Points, in no order, along strands that fork, close into loops and pass close to each other.
(in the rows, 128 means zero)
Two points are linked if the straight distance between their rows is under 197. Some points are linked to none.
duka: [163 126 153 138 141 107 100 117  87 144 144 117  90  94  93 119   9 120
 132 103 157  91 142 115 163 118 135 131  81 185 107 105 135 113  69 115
 176  82 134  82 126 130 122 161 134  97 101 120 118 120 141 121 161 164
  95  96 189 190  89 176 125  90 116 145 182 140 114 164 129 123 126]
Poge: [133  81 115 115 126 124 104 149 127 109 109 104  91 142 109 140  98 144
 157 125 168  89 187 123 153 104 161 177 106 135 129 127 133 139  90 132
 116 136 127 107  86 145 124 138 119 114 117 133 135 144 123 149 130 138
 165 106 141 183 151 167 144 115 113 153 174 125 101 145 134 144  98]
nar: [125  94 126 179  91 136 135  60 131  86 187 137 124 150 178 120 183 117
  95 156  93 150 131 196  95 142  95 120 140  95 174 171 130 134 155 155
 150 116 139 112 139  50 134 119 122 158 112 114 202  84 114 149 124 121
 122 118 128 111 116 165 165 140  88 129 162 127 153 135 122  99 195]
poz: [126 106 129 154  99 108 149 118 145 108 138 123 114 157 164 105 203 141
 150 164  89 121 133 146 120 128 151 118 135  89 148 143 124 144 142 136
 123 137 169 133 145  97 112 101  82 139  97 157 165 134 144 174 140 115
 128 160  67 155 105 119 156 161 147 131 115  52  74 119 150  90 158]
nopin: [150 107 164 167 130 117  98 104 101 112 165 120 102 186  86 131 142 125
  98 141 101 120 152  99 122  94 172 126 126 134  90  90 133 141  93 163
 158  83 101 139 126  70 150 142  93 121 161 153 130 169  86 146  92 126
 146 126  94 135  91 101 156 131 128 113 119 130 109 129 104 113 149]
bobef: [106 147 131 120 147 125 131 182 155 129  97 131 138 143  91 118  61 124
 128 118 136 159 139 131 124 157 121 166 114 116  74 139 100 149 101 120
 146 181  70 133 109 161 120 136 127 102 111 131 133 156 104  88 124 135
 146 122 113 124 149  98 148 109 141 129 156 165 164 137 105 180  73]
Dimog: [135 138 128 130 120 134 124 191 152 114 107 127 118 177 117 122   4  97
 131 100 106 177 119 143 136 148  87 125 128 110  87 109 130 174 132 142
 173 182  80 108 109 135 103 147 127 102 106 125 159 133 127 100 153 113
 150 115 130 121 127  97 155 121 141 135 185 171 155 149 111 183  87]
rofu: [125 127 118 141 121 138 122 185 158 123  91 131 139 158 162 130  10 103
 171  76 115 171  85 132 158 137  58  95 119 117 108 105 132 169 148 135
 163 203 103 126 140 135  95 143 121 116 121 138 126 120 143  93 166 112
 147 114 157 133 106  77 133 146 122 125 163 173 161 150 110 170 104]
Nuved: [113 108 124 128 162 135 135 105 154 123 155 117 158  89 179 141 151 170
 128 124 140 138 128 131 112 110 133  84 148 137 183 146 101 128 102 109
  84 129 138 149 152 103 129 119 146 156 167 112 125 105 102 120 130 152
 162 115 170 174 133 156 137 116  85 124 112 104 113 145 143 100 157]
bug: [127 160 145 118 159 116 135 114 118 160 102 123 147  85  69 125 177 137
 101 157 117  90 141 118 111 144 166 163 113 109 100 122 114 110 117 109
 160  98 111 150 109 159 152  83 148 120 144 133 126 173 135 110  97 117
  82 148 101  49 156 122 118 106 151 107 105 121 139 100 115 133 123]
dugor: [129 182 169 163 169 140 143 110 119 162 164 132 183 105 123 110 116 116
  97 118 115 154 121 127 117 143 117 100 128 158 123 114 105 128 101 119
 148 129  98 138 169 109 136 137 142 131 152 119 139 138 111  89 128 130
  95 126 130 119  83  87 118  88  97  91 103 164 146 145 123 112 150]
vazo: [157 119 136 170 106 143 140 110 111 119 142 174 131 182 128 158 127  96
 100 122 105 176 124 125 119 109 102 146 143 126  92  99 132 133 155 176
 147 122 126 118 129 106 137 143 159 158 158 144 135 131 103 137 116  74
 149 109  92  58  84  63 117 120 125 105  97 189 150 118 101 150 152]
bofi: [132 170 162 115 139 136 105 122 149 133 134 160 209 135 154 138 154 150
 109 111 147 199 100 100 149 112 113  87 168 136 110 129 106 129 135 122
  97 166 130 157 182 163 111 110 108 130 165 128  89 162  87  89 138 140
 138 123 102 128 115  64 158 132 142 106  87 124 156 123 129 123  96]
zopa: [118 104 102 104 151 166 140 173 179  97 102 127 160 120 160 145  46 129
 135  73 145 176 133 146 145 144  76 144 133 151 116 118 116 132 127 120
 115 174  95  95 111 115  82 143 146 161  98 111 110  61 116  58 159 112
 189  92 190 175 127 163 140 107 104 131 173 172 161 158 107 188 128]
tupud: [177 117 120 117  86  92 107  86 102 143 122 142  89 107 147 155 174 109
 174 127 128 113 111 114 127 104 104  69 136 131 151 117 166 118 173 167
 124 100 155 134 156 109 133 142 148 153 147 159 116 142 203 176 136 113
  89 133 102 112  82 111  88 132 136 133  56 102  91 132 134  89 146]
Dor: [ 96 117 126 115 159 146 121 182 164 120 137 110 109 131  73 125 140 167
 114 144 140 147 199 128 147 155 192 222 105 137  90 143  81 131  79  96
 114 129  94 133  71 131 133 108 123  94 118 124 128 146  79 114 116 161
 168 134  90 144 188 127 162 101 132 137 178 125 123 118 114 161 115]
Kugul: [101 101 130 119 128 136 133 168 153 113 113 102 107 145  72 117 188 157
 120 157 133  93 189 143 137 143 183 227 107 101 112 129 111 142  97 133
 121 122 135 123  58 160 135 100  98  98 108 123 148 139 102 147  94 126
 167 146  73 126 213 150 149 139 155 136 147  89 102  87 136 162 124]
tovo: [114 133  93  84 123 127 126 113  92 108 116 118 121  79 124 123 109 117
  89 159 133  85 117 172  73 125 145 137 159 144 189 156 151 100 130  98
 114 101 140 102 118 118 146 123 161 154 118  84 128  43 139  86 109 130
 136 116 228 157 182 245 147 136  94 134 155 149 139 167 117 151 149]
nuni: [123 135 135 141 136 110 138  95 107 141 139 112 122 124 154 127 131 134
 122 141 122  69  95 128 116 120 106  66 130  96 162 119 152 144 128 128
 129 127 138 129 177 128 134 138 115 110 130 127 120 138 159 150 125 150
  77 131 149 163  98 136 108 144 122 127 136 110 114 164 122  93 136]
Vub: [140 128 123 106  89 115 118 170 106 142 101 111  45 150  90 131  25  96
 174 150 144  94 143 161 181 128 136 135  64 127  77 113 169 146  99 136
 159 123 133  89  81 162 125 157 108  78  96 123 139 146 155 152 166 127
 101 136 127 146 138 125 137 120 158 156 192 116 114 132 127 158  73]
fude: [131 128 171 161 148 130  98 101 123 108 180 117 150 165 103 134 162 158
  79 140 107 154 167 103 112 116 181 155 156 145 120 117  92 128  78 138
 122 110 100 165 135  84 144 110  99 128 165 141 130 168  62 111  87 154
 156 121  98 121 114 109 168 142 112 107 115 140 130 146 117 109 149]
vegin: [139 128 115 125 126 128 117 126  57 102 102  92 106 102  41 123 155 113
  64 151 153  48 163 124  96 120 162 196 133 111 159 124 166 104 130 116
 157  90 136 127  83 110 196 120 135 137 146 101 145 121 135 110  74 123
 117 130 152  99 188 206 119 152 129  98 138 155 131 136 118 130 126]
Rov: [101 134 139 142 189 154 123  89 114 115 178 101 194 101 141 129 171 172
  88 126 113 139 133 123  77 129 154 114 175 130 181 134  81 125  92  93
  91 118 123 164 157  88 134 102 139 169 188 112 145 133  71  99  75 165
 144 120 168 136 135 160 123 133  81 111 141 131 146 137 130 113 188]
zuk: [135 156 128  93 111 113 130 164 150 117 136 147 112 191 128 125 130 133
 134 118  81 209 112 119 132 129 133 129 140 129  59 114 124 148 162 132
 134 154 103 152 131 123 119 117 120 122 106 149 135 161 117 145 147 110
 156 154  49  98  96  39 176 133 172 104 109 109 134 112 137 140  92]
Kosi: [115 155 119 113 103 114 151 155 168 121 127 131  96 150 143  98 188 148
 195 135  89 163 126 119 170 134 157 102 120 121 108 151 133 143 153 122
 105 132 161 145 125 135 109 111  87 116  82 150 146 139 168 186 162 125
 133 188  46 160  98  71 159 152 163 139 120  47  73  83 168  93 130]
Seg: [ 90 154 135 150 164 155 126  90 116 127 141 128 137 117 179 114  31 133
 118  88 124  90  76 113 110 122  63  49 109 139 167 110 124 153  89 104
 119 136 117 112 179 147  91 146 122 102 115 108  75  93 140 126 135 157
 108 112 217 190 112 170  98 137  87 141 162 143 122 175 129 119 133]
bov: [111 155 105 116 169 125 191 151 218 145 149 131 175  53 174 108 164 151
 109 141 104 157 121 163 114 188 115 136 151 129 134 186  93  96 143  76
 109 155 124 125 140 123 146  86 166 149  86  83 158  75 130 109 165 103
 150 145 152  89 147 139 141  72  98 114 113  99 142 141 132 108 126]
sagur: [164 134 118 129 117 138 169  91 171 122 129 161 166  70 168 135 136 112
 126 114 161 180 113 180 126 152  69 129 124 162 144 163 119 101 165 115
 126 108 131 111 115  87 147 144 183 178 128  72 159  44 125 101 176  97
 145  89 162  84 128 138 111  57  78 137 105 158 131 124 131 103 175]
sose: [141 148 130  94 103 105 114 147 128 154 122 135  92 150 111 128 133 135
 162 142  98 161 110 102 149 127 150 120 107 123  58 104 142 132 146 126
 148 108 114 152 118 134 130 134 124 111 125 159 131 173 143 149 133 117
 116 162  44  83 100  59 155 112 169 111  96 109 117  89 122 127  97]
kuz: [106  89 137 101 112 120 128 154 148 169  92 120 103 114  96 124 198 130
 186 147 163  85 168 126 187 106 193 155  75 132 142 121 130 134 122 130
 113  89 152 102  67 192 132 135  81 118 114 129 137 130 167 166 136 104
 118 140  77 152 185 137 113 158 164 169 128  95  75  51 166 144  95]
gizab: [147 132 131 167 122 150 153 131 138 113 154 172 156 148 150 147 108  88
 114 103 118 211 112 163 131 124  80 148 123 135 101 117 115 129 156 149
 161 145 123 112 119  76 126 150 164 164 135 113 156 100 105 117 170  75
 171  99 121  83  86  64 104  85  95 121 115 196 153 111 111 126 157]
kodon: [124 162 159  98 126 123 104 114 133 125 149 132 156 153 160 136 199 166
 115 134 147 153 109  93 146 120 151  94 188 115 138 145 128 125 149 137
  61 157 164 153 194 142 115 104  94 115 149 154  67 185  93 126 128 164
 118 148  99 141 120  94 176 138 174 121  96  65 133 115 125 111 108]
Rebo: [118 121 116 119 151 157 135 149 164 112 133 141 144  64 181 136  41 151
 152  86 150 170 112 126 147 143  73  94 105 176 147 135 115 124 105  99
 107 148 101 102 139 142  82 144 154 147 123 115  92  47 124  69 169 128
 169  88 202 189 116 184 128  94  86 137 133 135 131 175 131 153 136]
tus: [100 141 145 121 121 125 144 141  90 197 133 101  79 142  98  85 129 129
 159 178 162  79 138 136 195 143 168 101  80 124 120 102 156 125  97 107
 135  98 131 129  90 201 104 156  69  49  99 151 120 158 150 159 103 165
  68 181  99 163 120 105  94 165 172 162 155  90 114  88 164 141 108]
lora: [ 98 139 125 111 155 138 128 186 166 124 125 125 143 144  70 116 106 157
 105 124 133 174 181 130 124 160 162 198 119 139  85 142  80 133  82  99
 136 160  61 145  94 145 127 108 137 106 127 123 131 151  82  98 122 149
 166 123 105 125 168 110 164  95 128 122 151 149 163 129 111 165  83]
tosor: [110 166 124 172 115 175 155 125  98 130 132 165 188 153 176 148 129  72
 101 112  94 148  64 107  94 156  58  95 145 122 123 107 134 118 174 164
 120 178 126 151 175 143  83 138 149 136 149 125 128 130 123 118 118 118
 102 120 129  82 118  86  73 143  99 114 102 186 195 135  96 154 180]
lebi: [151  87 139 170 104 127 109  95  92 106 114  84  63 195  94 120 121  88
 126 162 116  63 156 146 120  86 154 136 112 110 143  79 153 137  87 157
 152 104 169  87 105  93 147 135  60 102 114 148 153 145 159 174 122 136
 107 128 108 173 118 168 127 155 135 143 167 110  89 140 125 112 132]
Mito: [106  90 144 134 125 131 119 156 139 137 120 102 100 136  66 119 181 141
 143 168 134  80 187 132 155 121 198 184  79 124 133 116 121 140  74 131
 142  77 135 120  68 151 131 114  73  99 128 137 154 144 124 151 108 120
 133 142  70 153 180 147 134 151 148 152 154  95  93  75 149 140 146]
bozak: [136 152 145 111 171 115 126 111 112 159 121 127 181  88  81 122 206 148
  92 147 132  94 139  81 105 128 174 151 148 112 114 122 114  97 136 105
 130 100 117 169 122 147 164  81 164 162 182 135 109 172 118 101  97 115
  90 144 114  43 134 128  90  82 140  91  81 117 140  96 123 110 139]
gebov: [141 137 159 187 112 121 142  97 103 110 167 154 117 198 108 131 181 119
  71 150  61 136 124 120  69 164 113 141 190  95 108 118 124 127 154 191
 143 136  86 140 142  97 139 111 115 130 109 148 150 143 107 142  69 122
 100 130  71  39 108 111 142 162 162 102 126 129 145 127  91 150 175]
Sopug: [109 145 145 124 112 117 114 142 131  98 136 146 112 180 163 130 193 141
 119 137 118 150 101  96 106 126 143 125 191  97 130 139 120 135 158 183
  56 169 156 147 173 125 107  98  97 115 134 163  91 181 108 140 111 163
 125 149  78 135 105  98 175 166 188 114 102  78 131 140 128 137 126]
mefo: [136 102 130 159  88 114 147 100 124  98 124 116  93 133 118 100 195 121
 135 166  83 113 151 175 120 144 153 133 120  93 141 139 128 129 128 140
 169 103 166 105 121  83 127  88  87 134  99 151 189 122 159 168 129  96
 102 167  61 124 122 154 137 170 156 132 118  73  75  92 144 100 160]
Led: [120  87 119 137 127 155 102 146 140 105  93 139 140 147 181 153  16 119
 168  68 138 139  86 107 154 101  41  74  99 132 126 112 129 152 133 130
 141 184 126 132 156 141  91 149 112 127 134 140  70 115 133 104 153 123
 143  98 198 168 116 108 119 152  88 140 135 170 151 148 133 157 115]
Zaz: [131 166 158 127 162  94 139 128  98 156 147 110 127  72 115  98  62 147
 133 138 146  83 145 129 153 149 156 106  86 161 137 137 120 114  60  69
 156  90 124 109 127 155 118 142 129  91 109 114 115 120 130 120 165 151
  94 123 183 187 101 175 110  85 119 156 177 105 112 154 136 110 123]
Mozav: [108 170 150 120 164 135 131 156 149 171 133 111 127  84  55 121 154 149
 100 157 109 129 148 143 141 162 166 175  92 136  68 129  91 114  91  86
 187  78  82 148  78 149 149 101 137  78 121 126 138 166 130  95 120 136
  87 150  96  81 163 109 131  77 151 118 122 132 138  79 123 142 121]
gis: [136  49  98 125 136 148  72 150 123  94  97 116 104 171 112 153  47 131
 153  75 164 125 140 119 160  79 116 157 122 135 117 108 133 164 111 139
 127 156 129 108  96 118 124 155 129 134 134 153 105 118 112 123 119 136
 178  95 185 188 127 171 141 128 111 139 180 164 120 162 127 167  96]
lev: [125 167 108 114 123 110 175 152 211 135 133 127 154  94 150 104 175 162
 180 133  85 161 131 128 175 155 130  83 129 153 107 181 122 116 158  97
 104 129 128 152 123 123 126 118 124 143  82 137 136 123 150 162 195 125
 142 164  80 131 113  67 145 105 140 135  98  59  71  95 160  76 117]
sapu: [105 183 168 100 115 131 144 132 101 192 133 112  85 121 109  84 145 137
 163 154 160 117 111 107 202 139 158  77 101 117 107 110 161 123 128  98
 116 104 146 160 138 168 107 146 104  73 114 171 110 174 150 148 108 169
  52 202  87 137  99  82 108 151 166 148 118  70 117  82 149 110 116]
Dira: [137 171 141 108 107 116 138 136 137 152 130 118  83 122 145  97 157 136
 206 154 125 135 110 105 194 128 165  88 102 124 124 134 155 131 139 120
 105 116 170 154 137 144  99 140  80  92 102 159 138 164 166 177 144 150
  83 194  70 162  79  82 131 149 147 152 112  65  85  91 168  95 125]
Dul: [116 133  90 125  79 130 132 112 104 121 113 153 115 138 164 148 139  72
  98 108 115 127  87 134  57 143  61 133 175 102 156 139 180 106 210 187
 108 154 151 122 155 144 136 120 168 133 144 102 148 118 159 143 107 117
 109 115 136  67 156 156  95 171 154 125 118 168 185 144 102 154 152]
zod: [103  71 118  85 114 123 115 185 130 159  69 132  98 128  86 133 150 135
 200 131 186  92 180 116 180 115 180 170  75 129  97 115 150 140 124 114
 108 127 129 115  64 203 117 142 106 104 111 134 101 151 144 155 139 124
 143 148 100 144 185 119 109 142 174 173 149  99 111  70 141 159  64]
tunod: [130 107 128 127 147 109 127  97 120 132 138 108 137  94 141 134 159 149
 114 146 143  77 135 119  93 113 131 101 137 118 181 140 139 130 116 122
 120 110 150 141 149 126 130 118 151 145 141 122 125 120 143 132 118 133
 121 123 167 151 131 160 109 120 109 135 123 108 110 148 123 104 132]
besub: [164 135 146 126 138 136 106 100 127 135 138 161 183 114 157 157 138 140
 137 105 147 161 104  94 152  87 114  61 145 146 121 126 113 131 134 139
  96 125 142 162 172 137 141 147 133 169 183 139  89 148 106 104 140 140
 140 105 140 128 102  68 125 121 106 118  63 126 133 121 137  95 114]
Reler: [117 113 153 143 136 128 133 128  97 179 120  92  99 141 120  79 102 139
 168 162 160  66 167 152 188 118 184 106  73 134 152 126 143 128  91 105
 121 107 138 103  90 193 102 150  60  67 104 132 120 131 133 155 116 152
 109 160 145 197 126 138 100 145 152 172 183  85 101 115 174 117 117]
rurub: [139 108 131 155  95 121 155  65 114 102 138 118 120 104 130 111 218 130
 104 167  91  75 156 174  83 143 134 149 152  79 156 167 121 103 158 134
 170 101 177 112 129  75 143  79 108 157 102 140 184 121 148 141  96 104
  95 161  81  91 153 181 125 184 161 127 105  91 139 105 134 102 161]
muk: [100  99  66  97 120 133 146 173 178  99 103 151 148 170 172 144 118 133
 138  82 117 180 107 123 101 140  69 131 163  93 135 138 129 161 170 156
  83 208 129 131 147 121 104 120 148 149 117 122 121 104 123 120 141 109
 171 122 116 125 142 105 137 159 142 129 122 140 160 133 112 167  93]
Nos: [146 132 107  96  93  93  94 131  69 130  84 107  59 131  91 126  38  74
 154 140 148  39 109 134 130  86 106 137 112 133 134 105 175 125 128 129
 152 117 156  88 122 152 170 164 135 105 113 117  96 111 193 147 155 130
  88 114 180 142 147 164  91 158 131 137 139 158 114 170 141 123  68]
fozug: [145 130  98 119 148 148 153 105 154 125 113 150 170  73 141 148 163 113
  98 119 159 165 125 169  90 146 107 179 152 159 147 159 124  88 153 114
 129 114 137 121  97 104 151 128 198 174 135  79 152  60 119  86 129 101
 174  99 177  89 156 168 111  75  75 117 115 174 151 120 120 125 155]
miz: [162 127 129 120 114 100 121 102 120 153 125 143 118 123 137 134 164 127
 151 138 108 126 128 112 131 123 131 103 125 128 105 118 139 113 161 155
 152 105 140 137 139 112 143 131 139 145 135 153 129 159 164 160 136 105
 112 136  79  89  87  86 120 119 154 114  65 107  98 113 124 103 130]
matuv: [150  87 172 180 107 119  94  91  83 117 151 104  67 187  81 118 141 109
 126 158 109  93 164 123 127  79 173 125  97 123 102  77 139 151  73 161
 171  78 124 109 106  66 137 134  67 111 123 154 140 159 132 169 112 127
 127 124  88 160  87 130 138 132 137 125 151 109  78 126 125 104 150]
sirid: [128 166 164 119 172 129 109 129 113 173 157 118 141  88  71 123 117 145
 118 120 137 150 156 106 142 142 188 137  82 185  88 124  85 107  62  88
 174  73  85 152 110 133 139 132 139 102 154 125 124 180 100 107 130 155
 106 122 107 130 125 110 128  77 125 120 130 142 131 107 114 128 136]
gen: [108 147 122 130 148 142 127 113 130 127 140 135 138  70 172 127  38 135
 128 110 137 111  95 125 123 112  81  82 113 161 175 139 131 124  86  98
 127 124 121  95 158 153  96 136 155 117 114  97  95  68 150  88 150 136
 123 100 215 180 119 198 111 115  81 140 149 134 126 186 123 122 131]
tira: [178 120 134 130 121 127 130 100 132 132 145 175 174 110 161 169 205 146
 133 119 143 182 111  90 144  95 123  84 156 159 124 126 113 102 164 137
  82 112 150 166 160 122 161 139 139 203 193 137  94 142 102 137 136 109
 144  95 112  78 115  70 111 115 128 113  25 127 119 107 129  85 140]
kosin: [120 131  75  91  68 115 134 148 106 101  95 132  78 152 143 140  94  67
 117 120 119  95  92 134  69 135  94 150 160  97 162 133 174 123 194 169
 115 167 168  98 139 144 137 137 149 117 117 100 150 104 185 147 128 124
 117 128 158 110 174 170 124 184 157 123 121 159 158 154 120 156 102]
nonel: [109 101  75 109 132 158 135 157 165 104  97 136 160 143 168 148  89 120
 118  88 139 152 116 145 106 125  83 140 139 110 127 124 133 155 145 155
 112 187 111 115 116 121 103 133 143 145 115 111 129  81 105  96 120 102
 186 117 169 146 158 153 136 139 105 125 156 177 158 138  95 173 106]
relof: [101 165 140 174 150 152 146 116 124 134 157 145 199 131 154 132 129 105
  74 120 115 143 100 126  96 152  98  98 144 135 138 116 105 135 124 139
 124 166 101 149 165 124 115 138 133 131 159 114 140 123 107  92 104 131
 120 114 151 112 118 110 114 132  84  88 108 180 167 137 108 132 154]
doru: [118 150 151 157 116 127 140 117 103 109 163 140 104 183 138 118 185 123
  93 146  71 133 111 111  75 155 134 126 191  91 127 121 126 132 163 190
  90 155 107 151 171 108 107 110  99 116 109 163 132 171 120 148  84 149
  97 149  80  77 106 105 155 175 177 101 111 107 140 144 113 143 164]
dum: [142 169 176 151 174 136 111 112 110 163 161 128 171 102  97 125  95 124
 108 108 140 177 145  96 138 133 163 119 118 186 100 107  89 117  76 107
 166 103  90 140 141 112 141 142 140 131 167 125 135 165  91  85 129 157
 123 105 126 139  93  90 124  84  95  91 114 168 148 136 123 119 134]
Tar: [106 144 105  98 122 111 144 188 177 104 111 139 136 186 151 112 121 137
 144 101  90 202 115 127 111 161 104 142 159 106  99 139 116 157 170 144
  94 192 113 143 141 124 114 108 121 129  98 134 137 140 129 136 140 121
 162 145  66 119 115  56 163 144 172 120 132 102 142 129 129 151  81]
lal: [153  99 105  69 105 100  94 185 107 149  61 128  65 133  85 144  65 109
 195 135 175  90 131 128 176 133 125 155  86 126  89 121 165 142 126 123
 152 138 142 110  89 200 116 145 124  95 114 131 101 158 155 144 147 129
 129 146 120 122 159 124 119 142 168 167 153 124 130 108 128 167  43]
maz: [164  91 104 126 138 145 126 102 134 122 148 143 172 109 126 158 212 151
 120 103 154 153 145  95 118  95 139 147 148 129 158 139 130 106 160 135
  86 113 124 172 125 115 165 131 179 209 194 126 110 119  96 135  92 107
 179 102 127  91 144 131 107 105 108 109  63 152 109 110 132  93 151]
nelar: [149 103 129 123 155 126 109 104 101 123 134 119 188  85 106 142 220 165
  91 114 147 106 150  77 106 110 163 151 166 112 162 132 128 101 149 123
 111  98 127 172 127 133 165  96 173 188 195 143 122 159 101 126  86 118
 131 121 133  71 144 157  96 103 126 106  77 132 117 106 134  89 153]
bon: [125 135 155 124 148  98 135 129  94 157 138  93 114  79 123  85  89 155
 158 156 157  52 169 134 176 139 188 107  87 163 174 135 113 103  89  59
 132  83 140  98 107 176 103 150  99  89 104 111 110 118 132 128 137 142
  96 141 172 200 123 184 103 108 125 195 185  79 106 130 171 114 139]
dilif: [146 138 109 146  98 152 181 101 160 112 120 167 168 115 175 156 115  86
 135  92 134 206  88 164 136 137  44 141 123 135 126 149 129 113 179 138
 159 128 133 113 124  85 132 159 195 174 131  87 152  69 129 126 190  71
 144  98 136  73 118  87  91  78  75 137 114 174 149 111 116 120 159]
Suvab: [117 164 109 119 150 119 189 160 224 142 141 123 166  72 150 105 185 161
 139 148  87 148 135 154 141 181 135 116 133 130 101 185  95 109 142  75
 113 135 135 139 127 106 140  87 137 135  72 115 160 103 140 136 182 113
 143 167 103 101 132 109 146  88 117 117 108  72  98 117 152  94 129]
lepe: [136 120  79  90 127 147 117 108 132 109 112 128 147  68 140 139 140 113
 103 118 157 137 114 184  78 123 130 151 152 148 190 164 145  88 158 117
 101 105 129 108 107 119 139 128 191 174 141  90 125  31 114 104 114 122
 177 100 214 139 171 227 150 109  88 123 143 171 136 144 127 146 159]
gide: [134 136  72  84  83 100 120 167  98 113  77 123  72 130 113 128  51  75
 139 138 146  69  88 127  96 116  95 148 136 121 147 125 172 128 155 138
 137 154 153  88 119 157 154 142 159 118 106 110 127  87 181 116 147 116
 112 117 186 121 181 165 121 170 142 125 127 161 147 161 131 156  71]
subo: [139 133 115 159 102 140 151 100 105 134 133 176 150 142 156 160 164 101
 102 117 106 164  96 118  91 135  82 137 164 111 139 126 149 114 195 188
 119 139 131 123 161 127 141 123 166 147 154 130 138 135 137 139 119  93
  94 117 105  42 103 101 101 148 140 110  81 165 169 127 104 143 169]
bupi: [153 122 128 127 121 110  81 103  76 137 108 101  74 131 106 130  14  98
 139 124 167  48 122 123 150  89 113 132  94 156 129 102 157 127  87 117
 150  91 146  81 122 138 146 166 128 105 105 113  89 106 165 135 148 148
 108  97 207 185 131 181 103 125 125 161 162 159 110 171 137 116  91]
tadir: [122  51 110 131 139 147  66 148 130 104  78 125 115 168 142 174  35 127
 164  71 170 129 107  94 164  67  87 114 110 131 114 114 132 171 129 129
 121 175 123 137 133 136 120 159 111 120 151 166  52 136 111 127 110 144
 162 100 191 177 103 130 109 156 105 130 142 172 140 144 143 151  96]
Rari: [ 96 130 125 136 136 109 126  98 112 138 131 114 106 154 169 111  90 132
 135 115 139  57  68 121 118 108  82  59 123 106 180 112 141 159 117 122
  99 147 150 121 186 154 104 135 103  96 109 121  77 117 157 174 123 174
  77 122 173 184 120 150 105 156 136 146 155 116 125 176 151 100 121]
sosas: [116  97 117 150 101 129 141  81 138 100 153 124 130 117 168 128 191 129
  95 165 104 117 132 194  68 150 119 150 160  92 166 181 131 111 160 139
 151 123 153 122 137  73 145 106 126 158 107 118 185 101 133 137 109 114
 116 129 132  96 150 179 153 154 109 125 138 112 147 130 112  97 158]
kevu: [128 121 153 159 167 150 109  98 109 105 178 115 162 134 102 139 187 160
  66 122 106 141 150 108  98 123 176 160 168 135 159 111  89 124 100 113
 110 101 103 157 145  76 140 114 141 152 182 134 147 147  67 105  67 157
 157 117 139 129 117 141 141 135  87 106 128 149 138 143 120 112 186]

A fork is a point with three links, a tip a point with one. Leave the first point through the second and follow the links. Name the first fork or tip that comes.
lepe; fozug => subo
dugor; dum => gebov
kuz; Mito => Poge
subo; vazo => tovo
zuk; Tar => lebi
zopa; nonel => tupud
nar; sosas => Kosi
Poge; gis => Vub
Kosi; poz => nar

A piece is two or more points that can be reached from each other along the links. Count, over all rows, the pieces, the separate loops (a circle has one, a figure eight two, a Y none), the forks (points with three links) and the tips (points with one).
pieces => 3
loops => 0
forks => 2
tips => 8
